Each row is a point on a landscape with many peaks, with its height.
A climber steps from a point to whichever of its 2 nearest points has the largest rise for the distance, and stops where none of them is higher. Distance is the straight distance between rows; heights are no part of it.
pedus: [ -4  -4  12  10   2  -9  18  25   1  14   4 -18 -30 -28  16  18  -8  10
   3 -10]  h=118
Kega: [ 16  13  -6  -2  -7  -6  20 -31  16 -21 -13  -5   7  -9 -12 -16 -26   5
  13   9]  h=186
teda: [ 10  31 -18  -5  -4 -13   6 -28  20 -26 -10  -8  11 -11 -12  -9 -13  -9
 -17   5]  h=169
Fubos: [  8   3   3  -5  19  -4 -14 -17  -5  -2  -6  31  10 -13  -3 -23   7   2
 -10 -10]  h=131
soso: [  8 -15   9   4  -2  -3   8   1  -1   8 -22  -1 -17 -15 -14 -27 -34  19
  24  14]  h=274
Non: [-16  -6 -20   8  -8  20 -21  -4  -6  15   6  -3   5  27 -26 -26  13 -12
   2  -6]  h=381
Fiba: [-12   7   6  -3   6  13 -26 -14 -12  11  15  20  19  19  -2  -9  37 -23
 -12 -16]  h=350
Piv: [ 10 -29  12   7  13 -27  20  21 -16  -4   4   3   8 -21  56  15 -17  21
 -19  15]  h=295
gur: [ -4 -17  29  -3   2 -24  -2  37   2   7  -5  -6 -21 -17   7 -11 -28  -2
  11  24]  h=417
sen: [  1  30  15  26 -18 -15  31  15   8   2  36   5  -5 -11   9   3  -3  17
   0   6]  h=124
vife: [ 15  23   0   1  -4   4 -12  -5  17  -6   5  18 -14   9  -9 -12   5  -8
  12  16]  h=232
Geta: [-16  -6 -14 -25  25 -19   4   2  13  18  -8 -16   2 -11 -27 -12  14 -39
  -7   5]  h=244
Vefer: [ -3   0  -5 -31 -14 -16  23   8   6  16 -17  -2  -4  -8 -12   4  28  -7
 -11  25]  h=302
lolu: [  6 -10   6  16 -22  -3  17   3  -7 -18  19   7  19   8  11   0 -14  31
  18  21]  h=257
gasev: [ -4  -2   6  25   0   6 -12  19   8 -16   7   3  -6   5  14   9 -31   7
   0   7]  h=248
mak: [-23  -2  20 -22 -18  -1 -22  -1 -29  19 -43   6 -11   6 -28 -35  10 -14
 -15 -11]  h=262
paka: [ 22  15 -21 -11   5 -22   6 -24  16 -30  22 -16   3  12 -39 -24   3   0
  26   4]  h=383
feti: [-12   4  27  23   0 -13  21  22   6  14  32  19  -8   2   0  -4  14  16
   4  12]  h=157
tor: [ -2  -8 -16  18   4  18   4 -14  -6 -14  16  15  33  16  13  13   7  29
 -11 -10]  h=364
det: [ -9  12  18   6 -28  12   0  -1   2  12   7 -28 -29   9 -12  13  11   5
  18 -15]  h=176
bovo: [ -8  -1 -22  -8  28   1  16 -28  21 -14 -36 -11  10 -10   0  16  -3  -7
 -34   3]  h=180
Ner: [-19  -1  10  -8  -2  19 -10 -17  -5  25  -8   3  -2  16   1  13  41 -27
  -3 -13]  h=423
Donef: [-10  15   8   1 -12   6   7 -21   9  11   2 -32 -14  10 -12  14  27  -6
   2 -19]  h=198
Fem: [ 10  18 -29   3  15  24 -13  -7   3  25  41   6  19  18 -17 -20  13 -39
  15 -15]  h=258
Favo: [ 12 -13   9 -33  12 -22  28   6   8  -1 -31  -5   1 -13  20  33   4  -1
  -8  29]  h=367
kabap: [  7  12   2   1   2   5 -11  -7 -11  10  -1   7   3 -39  14 -15 -25 -16
   3 -32]  h=191
nadin: [ 28 -13  13 -16 -29  -6   3   3 -32  -2 -13  -7  -7 -15  18  -5   4  36
  21   0]  h=399
Riv: [-11  -9  -2 -27  28 -20  21  -9  19   6  -6 -16  18 -12 -12  10   7 -29
  -3   6]  h=213
nov: [ 31  16  -6 -27  -6 -12   1 -29   6 -18  13  -8  12   5   3   8  25 -12
  17  10]  h=497
Guzo: [ -5 -15  -1  16  10   5  -7   5   8 -22 -12 -15  -9   3  -3   9 -28  25
   5  -2]  h=263
Gad: [ 17 -10  -4   2 -32   8 -10   7 -27  -6 -18   9  -6 -14  23  -8  -5  30
  -1   1]  h=425
zafu: [ -5  21  11   5 -17  -9  16 -23  13  -9   5  -3  11   9   4  12  15  11
 -10   5]  h=119
mib: [-26 -14  28   7 -13  -2  14   6   0  24   2  20  14  17  -7 -12   2   4
   9  25]  h=393
Mos: [ 13   4  -1   5  14 -18  17 -10   8 -30  44   5  26   4 -24  -6 -27   9
  31  -5]  h=339
tavin: [  9 -14   0  -8   9 -19   3  -9   4 -31  30 -19  19  -1 -13  10  -7   9
  29 -12]  h=319
roge: [  9  -4   5   2 -16  -5  -5  11  -3  -5  26   8  10   0  11   0   1   2
  20  10]  h=230
Maka: [-17   2 -19 -17 -10  -5  21  -6   2  21 -14  -3  13 -20  -1  -2  26 -16
 -24   4]  h=254
kaso: [ 17  21 -38   5  33  16  -2   4  10  17  48   1  26  27 -32 -12 -11 -32
  12 -13]  h=224
sote: [-39  -1  16  31  -2  23  -5  10   2  18   3   6  10  10   4   7 -23  -8
 -14  -7]  h=117
Mal: [  6  14  15  -8 -22 -12  18 -17   6 -20 -24 -18  -2   2   7  17  -4  21
 -14   5]  h=137
Vogi: [ 19  20  14  11  19  -7   2  -5  21  -9  15  -9 -16 -17   1   6 -31  -9
  28 -12]  h=193
Nodep: [-12 -25 -19   2  14  25 -29   5   6   9   1  -7   8  26 -18  -2  -5 -22
  19   3]  h=438
Palu: [  5   8 -14 -13 -31  -2  -6 -16   2 -32 -21 -20  -1  12   0   9  10  19
 -12  18]  h=122
gadet: [  7   7   5 -18  12 -10  12 -46  12 -22 -31 -16   6  10 -23  -7 -12   2
  10   3]  h=206
zuda: [ -4   3 -17   5 -13  17  -2 -20   2 -11  13   4  49  25 -13 -12 -14  -8
   4  10]  h=250
kad: [-17   3   2  14  -1  21   4 -16  16  13 -36   1 -26  14 -13   3   8   4
  -9   7]  h=444
Livi: [ -1  18  22   3 -18 -20 -15  13  -1  -1  18  12 -15  -1 -20 -30   2  10
   5  -7]  h=12
zozot: [ 26  19  46 -22 -13 -19   0  -2 -21  -3 -27 -11 -15 -16  35   4 -30  10
  -1   0]  h=160
dekeb: [ -4   2  18   8 -15   4 -34  24 -22   1   4  15  -7 -11  22   0 -11 -17
   5 -14]  h=247
sevi: [ -8 -13  41 -19  18 -33   6  29   2  16  -4  13 -13 -15  -1  -3  -3 -10
   7  20]  h=362
vimes: [-16 -15  35   6  -3 -21  20  10   2   4   0  20  13  10  13  -3  -8  13
 -10  34]  h=341
vesiz: [-15 -31   6   1  10   5  -7  -2   2  -6  -6 -25  10   9  -6  16 -18   8
  16  -3]  h=282
kub: [ 14  14  30 -23 -30   3  16 -19 -16  17 -24  13  -2   5  16   0  18  -4
   8  13]  h=754
kel: [ 10  -8  10 -17  18  -3  14 -30  14  -6 -39 -15 -14  14 -21   5   3  11
  16  10]  h=228
Zuf: [-22   4 -16  16 -13   7   0   8 -15  12   5   0  -4 -16 -10 -16  19  16
 -24 -33]  h=103
von: [-21  -2  30  -5 -20  -6 -12  19  -2   7 -16  -5 -19  15 -14   2   8   3
   0   9]  h=338
govo: [  1 -31  21 -15  12 -12  -7  -4  -9 -18   4 -24  13   0   3  22  -1  17
  21 -16]  h=301
vibef: [ 12 -22   0   8  35   3  -6   6   4 -19  15  23  10   4  14  17 -11   9
   5   7]  h=469
lefa: [ -6 -14 -15   4  23  19 -11 -12  18  -9 -10  -3 -10  35 -15  15  18  -1
   4  12]  h=270
Tuv: [ 25  -1 -21  13  18 -11  -2  -2   2 -38  17  10   2 -12 -20 -21 -31  32
  13 -11]  h=82
muv: [-10  -1 -26  15  10   8  -1 -27   2 -21   5   3  39  17 -11  -4   2  16
 -32  -8]  h=327
miko: [-16 -23  47  -1 -10  -2  -7  22 -26  21 -14   8 -17   6  33  16   1  -1
  -4   8]  h=284
Suraz: [ -3  10 -53   6  17  19  20  -1  10  29  17  -8   6 -16  -9  -8  15 -30
  -6 -12]  h=154
mimok: [  0 -18 -24 -13  -6  24 -24  -7   7  -4 -22 -23  -2  17  -6  12  -1 -16
  21  13]  h=484
Fozo: [ -3  11 -21   9  23   8   1 -17  12 -16  34 -23  27  32 -30  -1 -11 -10
   8 -24]  h=256
tera: [ -2   0 -15  14   6  26  -5 -28   7  -3 -36  -3 -16  14  -7  -4   6  22
 -14 -11]  h=485
diz: [-16   5  28   4 -36  11  -8   8 -12  26   2  -5  -7   7   1   0  -5 -28
  28  -1]  h=255
tob: [ 21  13  22 -22 -14 -11   3  -7 -11 -10 -38  -9 -10  -8  13   9  -7  21
  -9   7]  h=149
miro: [-13  -9  11   3  21   0 -16  19  16  -8  19  -6  17   6  10  26 -23 -29
  12   1]  h=546
saza: [  1  -3   8   2   3 -17  10  12   6   2  46   3   6  -2 -11   5  14   9
  15   1]  h=200
bem: [-35  17  31  19  -6  11  -6   2   5  21  -7  14  -3   2  11   6  -6 -26
 -20  -4]  h=99
Tuki: [  8  15 -13   2   7  16 -18 -18  15  -8  10  17   9  30 -12  -9   8 -18
   4  13]  h=268
bosa: [  8 -15 -31 -24 -19  12 -20   3   0   1 -11 -15   0   6  -9  -7  18 -18
  16  15]  h=529
Sazu: [  1   5 -26 -23   9 -15   1  -2   1  23 -10 -16  -7 -16 -25 -36  20 -35
  -5  -3]  h=287
gati: [ 23  -2 -20 -10  13 -11  13 -23  11 -10   4  -6  -6  10 -31 -23  20   6
  20   6]  h=420
Taso: [ 20  -7 -55  -2  35  -5   1 -24   2 -38   7  -9   8  16 -31 -27   5   8
  -2 -12]  h=346
fitos: [ 14  34 -40   6  -2 -11  -1 -14  23 -36   2  -3   1   1 -10  -7   8   6
 -37   3]  h=152
soru: [-23   2  -2  29  12  20   8   2  29   8 -13  -4 -22  16 -15  12 -10   0
  -5  11]  h=403
Ditep: [ -5 -27   0  -8  26  -6 -23  17   1 -20  22   2  30  -1   5  21 -13  -9
  14   2]  h=508
Vab: [ 13  14 -46  -1   2   5 -16  21  10 -14  42   5  20  12 -17  -1  -5 -13
  -3   4]  h=177
lazi: [ 10 -18  24 -10   1   0  10   5  -8   7 -25   6 -22   7  16  17  10  17
  15  18]  h=281
tir: [ -4   6  21   1  -8 -14  -5  19 -15  11  20   4 -27 -24   5   5  26   9
  -2 -29]  h=111
kufol: [  8  -9  -1 -47   4 -15  19  19   1  13 -38  -5 -15 -13   4  22  27  -6
 -15  26]  h=340
riber: [  5  21 -37  10 -11  13  -7 -22  -2  -4   0   6  10   8 -18 -38   1   6
 -13  -4]  h=185
Fasef: [ -6  13 -32   0   1  -4  25 -13   5  19  18   3  19 -12 -12 -16  24 -11
 -13  -1]  h=201
Gegi: [-10  16   0   8 -11 -17  -4   2   1   3   2  -1 -18  -3 -37 -38  15  19
 -15 -11]  h=37
ter: [ 22   1  -8  22  17   8   7  26   9  -1  15  11 -22 -17  37  16 -26  -1
  13  10]  h=222
Vuno: [ 12  -8   2  18  30   3   4  13  11 -11  18  -9 -15 -18  17  26 -25   0
  23  -9]  h=208
mapu: [  0 -31  29 -15 -16  12 -18   5 -45  23 -19  13  -5  -3  11  -9   9  11
  16 -15]  h=237
Zaze: [ 27   2 -16 -28  12  -5 -22 -29   0 -19   8  -2  24   8   2   3  24 -19
  13  -6]  h=462
rozen: [-12  18  28 -23  -9 -27  11  25   2  10 -13  -3 -23 -15  -4  13  27  -2
 -28   2]  h=280
Kerug: [ 12  11 -32   3 -15  13 -13 -16 -10   9 -12  12  -6  -1 -14 -40  27   3
 -12  -5]  h=150
sese: [ -3  -2 -14 -20 -24  13 -19  15  -6  14 -16  -4 -19  11  -3   7  33 -24
   5  10]  h=603
Rudor: [ 10  11 -33  10  16  18  13 -28  10  -6  14  -4   8   9   2  21  27   1
 -11 -18]  h=269
rana: [ -1  -1 -45   8   7  18 -21  16   4  -9  29 -14   5  15 -19   5  -3   3
  -1 -14]  h=162
fesel: [-15   0  14  -1  -6 -10  -2  27 -12  27  -3  13 -45 -12 -15  -5  35   0
 -11 -16]  h=146
Zav: [  4  19  34   6 -41 -17  27  10 -11  17   2  13  -9 -10  37  -5 -10  -8
  -1  20]  h=214
matob: [-15   8  20 -26  -2 -27   1  12  -3  12 -13   3 -17   1 -28 -12  41  -4
 -29   0]  h=234
soput: [ 17  24  20  -3  -2   2  -8 -15   8   2   0 -26 -20 -14   1   8  -9 -17
  27 -24]  h=181
roveb: [  3 -15  40 -25  -3   4   3  16 -29  30 -39   0 -29  -1  19  17   6   5
   7   2]  h=309
bave: [  9  11  40 -15 -17  -3  10  -6 -12  22 -31  24   1  -2  20  -7  -7 -15
   2  23]  h=625
saf: [  4  -4   6  31  -3   5  -2  36   6   1  16   3 -20   5  36  10 -44   0
   4  23]  h=236
Kora: [ 12   9 -20   1   4   1  -7  -1   7  -1  16  -3 -29   0 -20  -7  35  15
   6 -11]  h=354
sizit: [  1   2 -25  -3  -4  13 -22 -22   0  -9 -30 -27  -6  -1  -7  -6   1   7
 -15 -22]  h=531
Gev: [ -8  28  29 -16  -8  -4   9  -9  12   4 -19 -20 -12  -8  11  32  10 -18
 -11  -5]  h=235
vikov: [ -8  24   0  21  14  15 -21  10   1  13  37  14  -9  13 -16  -8  13  -9
  -2 -33]  h=64
mosog: [-19 -13 -31   5   1  -4  20  -7   5  -6  -3 -25  23 -11 -23 -10 -12   9
  -6   1]  h=207
sofu: [ -1   9  10  17  11   0 -19  26  -3   7  40  12 -19  -4  -1   6  12   0
   4 -25]  h=86
gife: [ 21 -19 -15  16   3  -4 -15  18 -10 -30  14   5   3 -12   8  -9 -37  33
   8  -2]  h=79
pemin: [ 20  29 -27  12  -5  -9   0   2  22 -40  11  12  -7  -4   0   2  -4  19
 -19  12]  h=141
Barig: [-17 -11  23  19  -8  11  29   2   3  25  -6   4  -9   4   5   4   1  17
   7  11]  h=333
sozak: [  5 -23  20  -2 -12  17  -3  -5 -32  24  -8  -7  -5 -16  20   5   2  10
  25 -27]  h=264
Gedet: [-24   9  22  24 -13  13 -10   0  -3  11  10 -15 -17   3  -9   1  -7   8
   6 -29]  h=156
Tuli: [ 10   6  21  -5  -5  -3  18 -20   6  -1 -20  16  13  -8  27   5 -18  -2
   0  22]  h=524
zup: [ 16   9  -9   5  23  11 -18 -24  -3  -5   7  16  16 -16   1 -22 -16  -6
   0 -29]  h=163
Dulag: [ -3  -8   1  -6 -34  16  -3  -1 -30  14 -37   1 -12 -13  19  -1   5  14
 -10  -7]  h=453
tuf: [-15  19 -11  31   9  28 -18   8  24   9  -8  14 -18  15 -17  -6 -16 -17
  -9   6]  h=359
zol: [  6 -15 -10   8   3  23 -22  20 -11   7  -2  13  -2 -16  48  25  -8 -15
  -1  -4]  h=184
vuz: [  3   0 -29  12  22   6   3  -5   3 -23  39  -4  40  16 -25  -2 -26  16
  -2 -27]  h=277
Zir: [-17  29  23   4   4   4 -21 -16  13   3 -17  17   6   5   1  -7  -6 -25
 -27  -1]  h=80
mig: [-19  -6 -26   0  22  -7  15 -14  11  -6  20 -31  26   4 -26   2  -2 -14
  -1  -8]  h=231
Tere: [-13 -33   5  -7   8  11  -8  14 -12  18 -10 -12 -20  -6   1  22  26   9
   5 -20]  h=409
rizo: [ 21  21  -7   8  10 -17  -1  13  21 -28   6   0 -33 -21   0   4 -20  13
  -3   6]  h=130
raro: [  0  -7   8  -2  -9 -29   7  32   4  -5  15  -5  11 -25  28   6 -32 -16
   1  25]  h=463
Nusek: [-14  -3  15   0 -11  -1  -7 -13   5 -12   2  -2  28  21 -12  -5 -12  -3
   6  21]  h=275
Tibav: [ -8   4 -45   8   5  18   6   2  11  16   4  -9   5 -22   7  12   6 -18
 -17  -9]  h=153
Feke: [  9 -10 -32   6  18  14  -4   1 -10 -14  40  14  37  22   2  14  15  20
  -3 -15]  h=391
bodif: [ -9 -11 -15 -15 -16  -9  12  -1  -3  -4 -27 -23  12 -25  -8  -7 -14  13
 -13   2]  h=188
pese: [ 17  -6  14   1 -15  22 -12 -27 -20  10 -16  17   9  -1  13 -19 -13   5
  27  -4]  h=276
gide: [  9  28 -22  12  16  -7  -2  14  29 -14  20  -6 -22 -16 -20  -6 -17  -3
  -1  -4]  h=120
puzal: [  3  -5 -25  17  -6  -6   8  42   8   2  24   8 -17 -16   7   9  -4  10
   1  17]  h=542
kelu: [ 26  10  -1 -14 -25  -1  12 -20   1  -9   9 -11  -7   9  -6   4  21   9
  33   4]  h=549
pav: [-26   2   8 -13 -20 -13   1  24 -14  23 -25  16 -35   3 -21 -16  26  -7
 -23  13]  h=187
Vema: [ 22  28  41 -10 -12 -15  -4 -11  -5  -6  -3 -11 -15 -16  17   7 -14  -4
  16 -15]  h=170
runed: [-17  -3  24 -10 -14   3 -15 -10   0   6 -28  -6   7  19 -11  -8  -6  -9
  -2  14]  h=305
povu: [ 16  -8  20 -22  17 -28  44 -10   7 -17 -20   5  11 -15  26  25  -8   4
  -4  29]  h=386
kema: [ -5  -5 -11 -17 -21  17  -8 -15 -21   8 -39 -24  -6  -7   2   3  14  11
 -17 -16]  h=487
nasib: [-12 -18  27  34  29   9  17   7  -1  15  -3  21  -1 -16  32  -1 -40   8
  -1   1]  h=371
fosat: [ -8  -8  -9 -12 -20  16 -31 -10 -23  19 -15  -8   1  13 -21 -29  18 -19
  10 -13]  h=331
Nav: [  4   3 -54  12   4  18  -2  13   4  -8  25  19  34  18 -10  -3 -10  -2
 -20   8]  h=194
misa: [ -3  12 -27  -2  22   2   6 -12  19  -3  -7 -17  -1 -21   4  13   6 -22
 -27 -13]  h=168
vol: [ 19  18 -17  -4  22 -18   6 -18  19 -39  33  -2  15  13 -35 -12 -16 -11
  28  -9]  h=361
livu: [ -2  14  -4   3 -13   5 -39  19 -15   6   8  15  -3 -25   0 -19 -14 -23
  -7 -28]  h=221
potek: [-11  12 -17   6  13  13 -30   0   0   9  34  10  28  25 -14 -11  19 -36
 -16 -19]  h=304
tepu: [  1 -12  48  21  11   2  12   0 -17  23  -2   5  -8 -11  35  -4 -29   8
  11  -6]  h=328
gagil: [  1 -18 -24   4  23  -5  25   2   8 -12  29 -13   5  -3 -11  19  23  26
   8 -12]  h=372
bital: [ -9   5  32  21 -14   4  20  -7   1  -1 -15   8  10   1  42  11 -30   1
 -17  20]  h=471
vekiz: [ 14 -18 -11  -5  -4  14 -31   8  -9 -17 -18   2   4 -11  36  19 -14   0
   2   6]  h=171
Noz: [ -7  20 -12 -20 -11  -4   8 -14  -4  34 -12 -20  -9   5 -23 -31  39 -42
 -10  -5]  h=349
kupi: [ -6  20 -13  -2  14   2 -30 -22  12 -14 -20  18  12   6   1  -2   7 -13
 -39  -2]  h=63
Dit: [ -3 -29   6 -28  -4   7  -2  19 -25  29 -27  -2 -18 -13  11  16  28  -8
   5  -7]  h=352
Saro: [-23  -5 -25  30   4  27 -18  22   9  -5  18  -2  10  27 -15  10 -24   9
 -12 -13]  h=147
sekot: [ 16 -29  38 -16   8  -7 -12  16 -38  15 -20  19 -16 -10  19 -12   6  22
  12  -9]  h=212
sud: [ 16   8 -41  15  -3  13 -13  10   2 -26  14   2  10  -6   1   0 -31  23
  -9 -13]  h=89
pupi: [ -9 -16  40   9 -17  -1 -30  23 -35   2  -4  20 -14  -2  28  -1  -8   2
  -5 -15]  h=265
Tida: [ 27 -18  15 -24 -11  -9  13 -17 -24  -8 -12  -7  16  -8  17  -2  -3  26
  24   1]  h=369
sog: [  0  30  20  21 -17  -6  13  -3   6 -10  13  13  -2  -7  16   3  -1  19
 -18  -3]  h=107
Turig: [-10   7   6 -33 -20  -5   7  -5 -13  33 -12  -9 -15   9 -21  -7  52 -33
  -4  -2]  h=430
Bepor: [  7  -6   2  -5  14 -11  35 -24  12 -24  -6   6  13   5  10  27   6  18
  -2  19]  h=412
movu: [-17  11 -11  11 -10  24 -24  16   8  21  -7  13 -25   8  -7  -2   0 -39
   1   3]  h=314
Lile: [ 21   0 -35  -3  30  -2  10 -28   5 -19  11  12  19   5 -20 -22   5   6
   8  -4]  h=375
Lasu: [-23 -15  18 -14 -12 -14  23   0 -16  13 -22 -14   8 -15  -4  -3   5  26
 -15  -5]  h=165
pezi: [-15  -3  29   3 -11 -11 -12  27   2   0  17  -2  17  -3  26  18 -25 -28
   4  16]  h=500
zeper: [-21 -37  -6 -18  10  -5  -6   9  -8  10  -3 -21   3   6 -19   8  29   3
   5  -5]  h=480
kur: [ -9 -16 -13 -16  31  -9  13 -11  15  -8 -15   2  25 -16   0  15  -3 -13
 -12  10]  h=195
zenat: [ -9  21  34 -13   0 -19   4  -2  20 -12 -20   2  -2   4  12  29   6 -10
 -31  16]  h=249
Vofo: [ -9  -4  15  26  10  13  14   7  -1  14   2  23  16 -11  43  11 -25  -3
 -15   6]  h=424
Bufu: [ 11  33 -12  26   5  -4  13  13  11  -3  38   1 -13 -13 -17  -8 -18  16
   7 -17]  h=104
pali: [ 15 -12 -56  -8  21   1 -18  -9  14 -31   1 -17  -3  27 -27 -11  20  -9
   2  10]  h=321
nup: [ 12  -3 -33   6 -11  16 -28  -2  -1 -36  -2  12  18  12   6   0 -11  20
 -10   4]  h=98
gazo: [ -8  10  41   4 -38  -5  12   8 -12  19   1 -10  -2   2  18   2 -20 -16
  16  14]  h=233
relo: [ 16  11  -6  28   8 -11  16   4   6 -18  27  -4 -12 -18 -10 -10 -32  35
  13 -10]  h=92
nepe: [ -7  18 -25  14  13  -3  -8 -17   7 -33  18  -9  33   7 -12  -4 -14   2
 -28 -25]  h=300
rur: [ -9  -4  40 -22  14 -16  -2  -1   3  -6 -36   3   5  -5  15  16 -13  -8
 -24  16]  h=266
Tezu: [ -3 -23  49 -21  10 -24  10  14 -15  10 -31   7   1  -3  28   6 -11  17
 -13  23]  h=290
duva: [ -3  -1 -13  11  -7 -15  13  36  14  -5  33  -2   6 -20  11   8 -30  -5
   5  20]  h=495
suf: [ 14 -32   6  10  -6 -23  26  19 -14 -12  18  -8   3  -5  57  13 -22  22
  -1  32]  h=285
veli: [-19   3  22  12   8  -1   2  14   6  13  -4 -11 -24 -18  -3   4 -11  -1
   3 -20]  h=135
nulam: [  5  -3 -34   1  36  23  21 -29  20  -4   8  -2  17  12  -4  18   6 -21
   4   0]  h=246
nilo: [  9 -19  17  16 -20 -22  23  14 -10 -21  29   2  20  13  36   3 -22  33
   5  35]  h=273
teb: [-19   3   7 -22 -35   7 -20 -11 -38  24 -31 -13 -11   8 -20 -23  21 -22
 -10 -29]  h=291
Kuv: [  7  27  -8   7  31  -3 -20 -10  26 -20  -3  25  -1   6  -7  -7   1 -11
 -32   0]  h=48
beg: [ 20  -9   1 -21  -7   4   3 -30 -18   7 -17   3  22 -17   2 -22  -5   2
  24  -5]  h=320
petap: [ -5 -24  35   3  11 -33  18  14  -5  -7  -9  17  11  -3  30   5 -14  28
 -19  25]  h=313
Kug: [ -3 -19  15  22  -3   3  26   4  -1  16 -11   3 -10  -9   4 -14 -25  22
  14  14]  h=297
Gupeg: [-25  -5   7  28  14  23 -18  14   0   9  19  11  18  25  -8   1 -28   5
  -1 -15]  h=134
Zov: [ 13 -10 -31  -8   4  13 -12 -16  -9  -9  27  -1  26  13  -1   1  24   2
  13 -16]  h=422
petu: [ -4 -21  18  -3  -5 -11 -22  35  -5   2 -10   4 -31  -6  -7 -10  -6  10
  11  12]  h=378
masem: [ -8   8  -4 -19 -20   9  -5   5  -5  26 -10  -9 -29  18  -6  12  57 -29
  -7  -4]  h=518
dazig: [-12 -35 -14  -4  34  -6  20   5   8   3   7  -9   3  -8 -13  16  22   8
   4  -5]  h=411
fipan: [ 13 -11   8   7   9   4 -17  33  -7   8   4  20 -23 -23  49  11 -21 -17
  -2  10]  h=203
nor: [  8   8 -36   6  21  13   7  -7   7  10  25   1 -12   9  -5   8  49   2
 -12 -18]  h=299
lazar: [ -3   5  44 -30   2 -30  12  26 -12  21 -11   1 -19 -15  13  15  10  -8
 -12   3]  h=310
pigos: [ -3   7   3  12 -31  26 -19  15   2  15   9   4 -11  12   3   5  -8 -30
  30   8]  h=279
gupu: [-10   7  35   2  -9   1  10 -11  -3  24  -7  37  19   6   4 -19  -3 -14
   6  16]  h=489
Sedav: [-12  22  24 -13 -10   3  13 -20  -3  16 -23 -23 -14  -1  -3  16  22  -6
 -15 -24]  h=220
papu: [ 15  -6  -7  -3 -23   1 -23   3   0 -36 -25  -2  -3  11   9   5  -6  26
  -7  22]  h=110
mero: [  1  14   0   2  -2   3   7   0  12  15  -6  21 -12  -9   0 -15   8 -14
   0  12]  h=190
munu: [ 16 -15 -23 -20   0  -6  -6 -10   1  -3  -3 -18   0  -4 -22 -14   9   2
  23   1]  h=470
gava: [  6   7 -31  -1  16  10 -21 -19  24 -30  -2  -6  -3  41 -26  -9  11 -12
  -1  15]  h=298
lomat: [ 15   6 -41  21   9  13  11  23  17  -1  23  15  -8  -2  -6   2 -15   9
   9  10]  h=614
vulas: [-19   8 -20  13 -13  -9  -5  19  -7   8  19   3 -15  -2 -28 -26  30   9
 -22 -18]  h=68
zin: [ 12 -22  -1  13  27  -5  22  -4   3 -32  18  16  10  14  11  26   1  29
  11  13]  h=440
zemu: [-10  14 -40  12 -23  17  -4  -1  -5   4  15   6  35  12 -11 -24 -10   0
 -15   5]  h=219
san: [-20  -2   2   2 -23  -9  15   4 -24  22  -3  -3   7 -29   1 -11  10  16
 -17 -24]  h=136
Lidul: [  1 -23  -1  -4  21   9  12  -5  12  -3 -25   0 -10  13  -3  19   4  12
  12  20]  h=253
ger: [ 20   9  25 -10 -32   3   6 -16 -14   8   3   0  -1   5  14   4  19   7
  29   2]  h=626
muzok: [ -5 -21  27  12  -7  18  -8  -7 -24  12  -5   2  11  -3  21  -2 -22  11
  24 -14]  h=292

Two climbers start at each pair of points below. Name the first point that both come to, or write none.
sog / Livi => none
san / Fasef => none
Palu / vife => gati
Gedet / Zuf => kub

Where does a climber stop that starts at each point below?
sud => sese
Tibav => sese
zafu => sese
Gegi => kub
gasev => sese
veli => kub
gazo => sizit
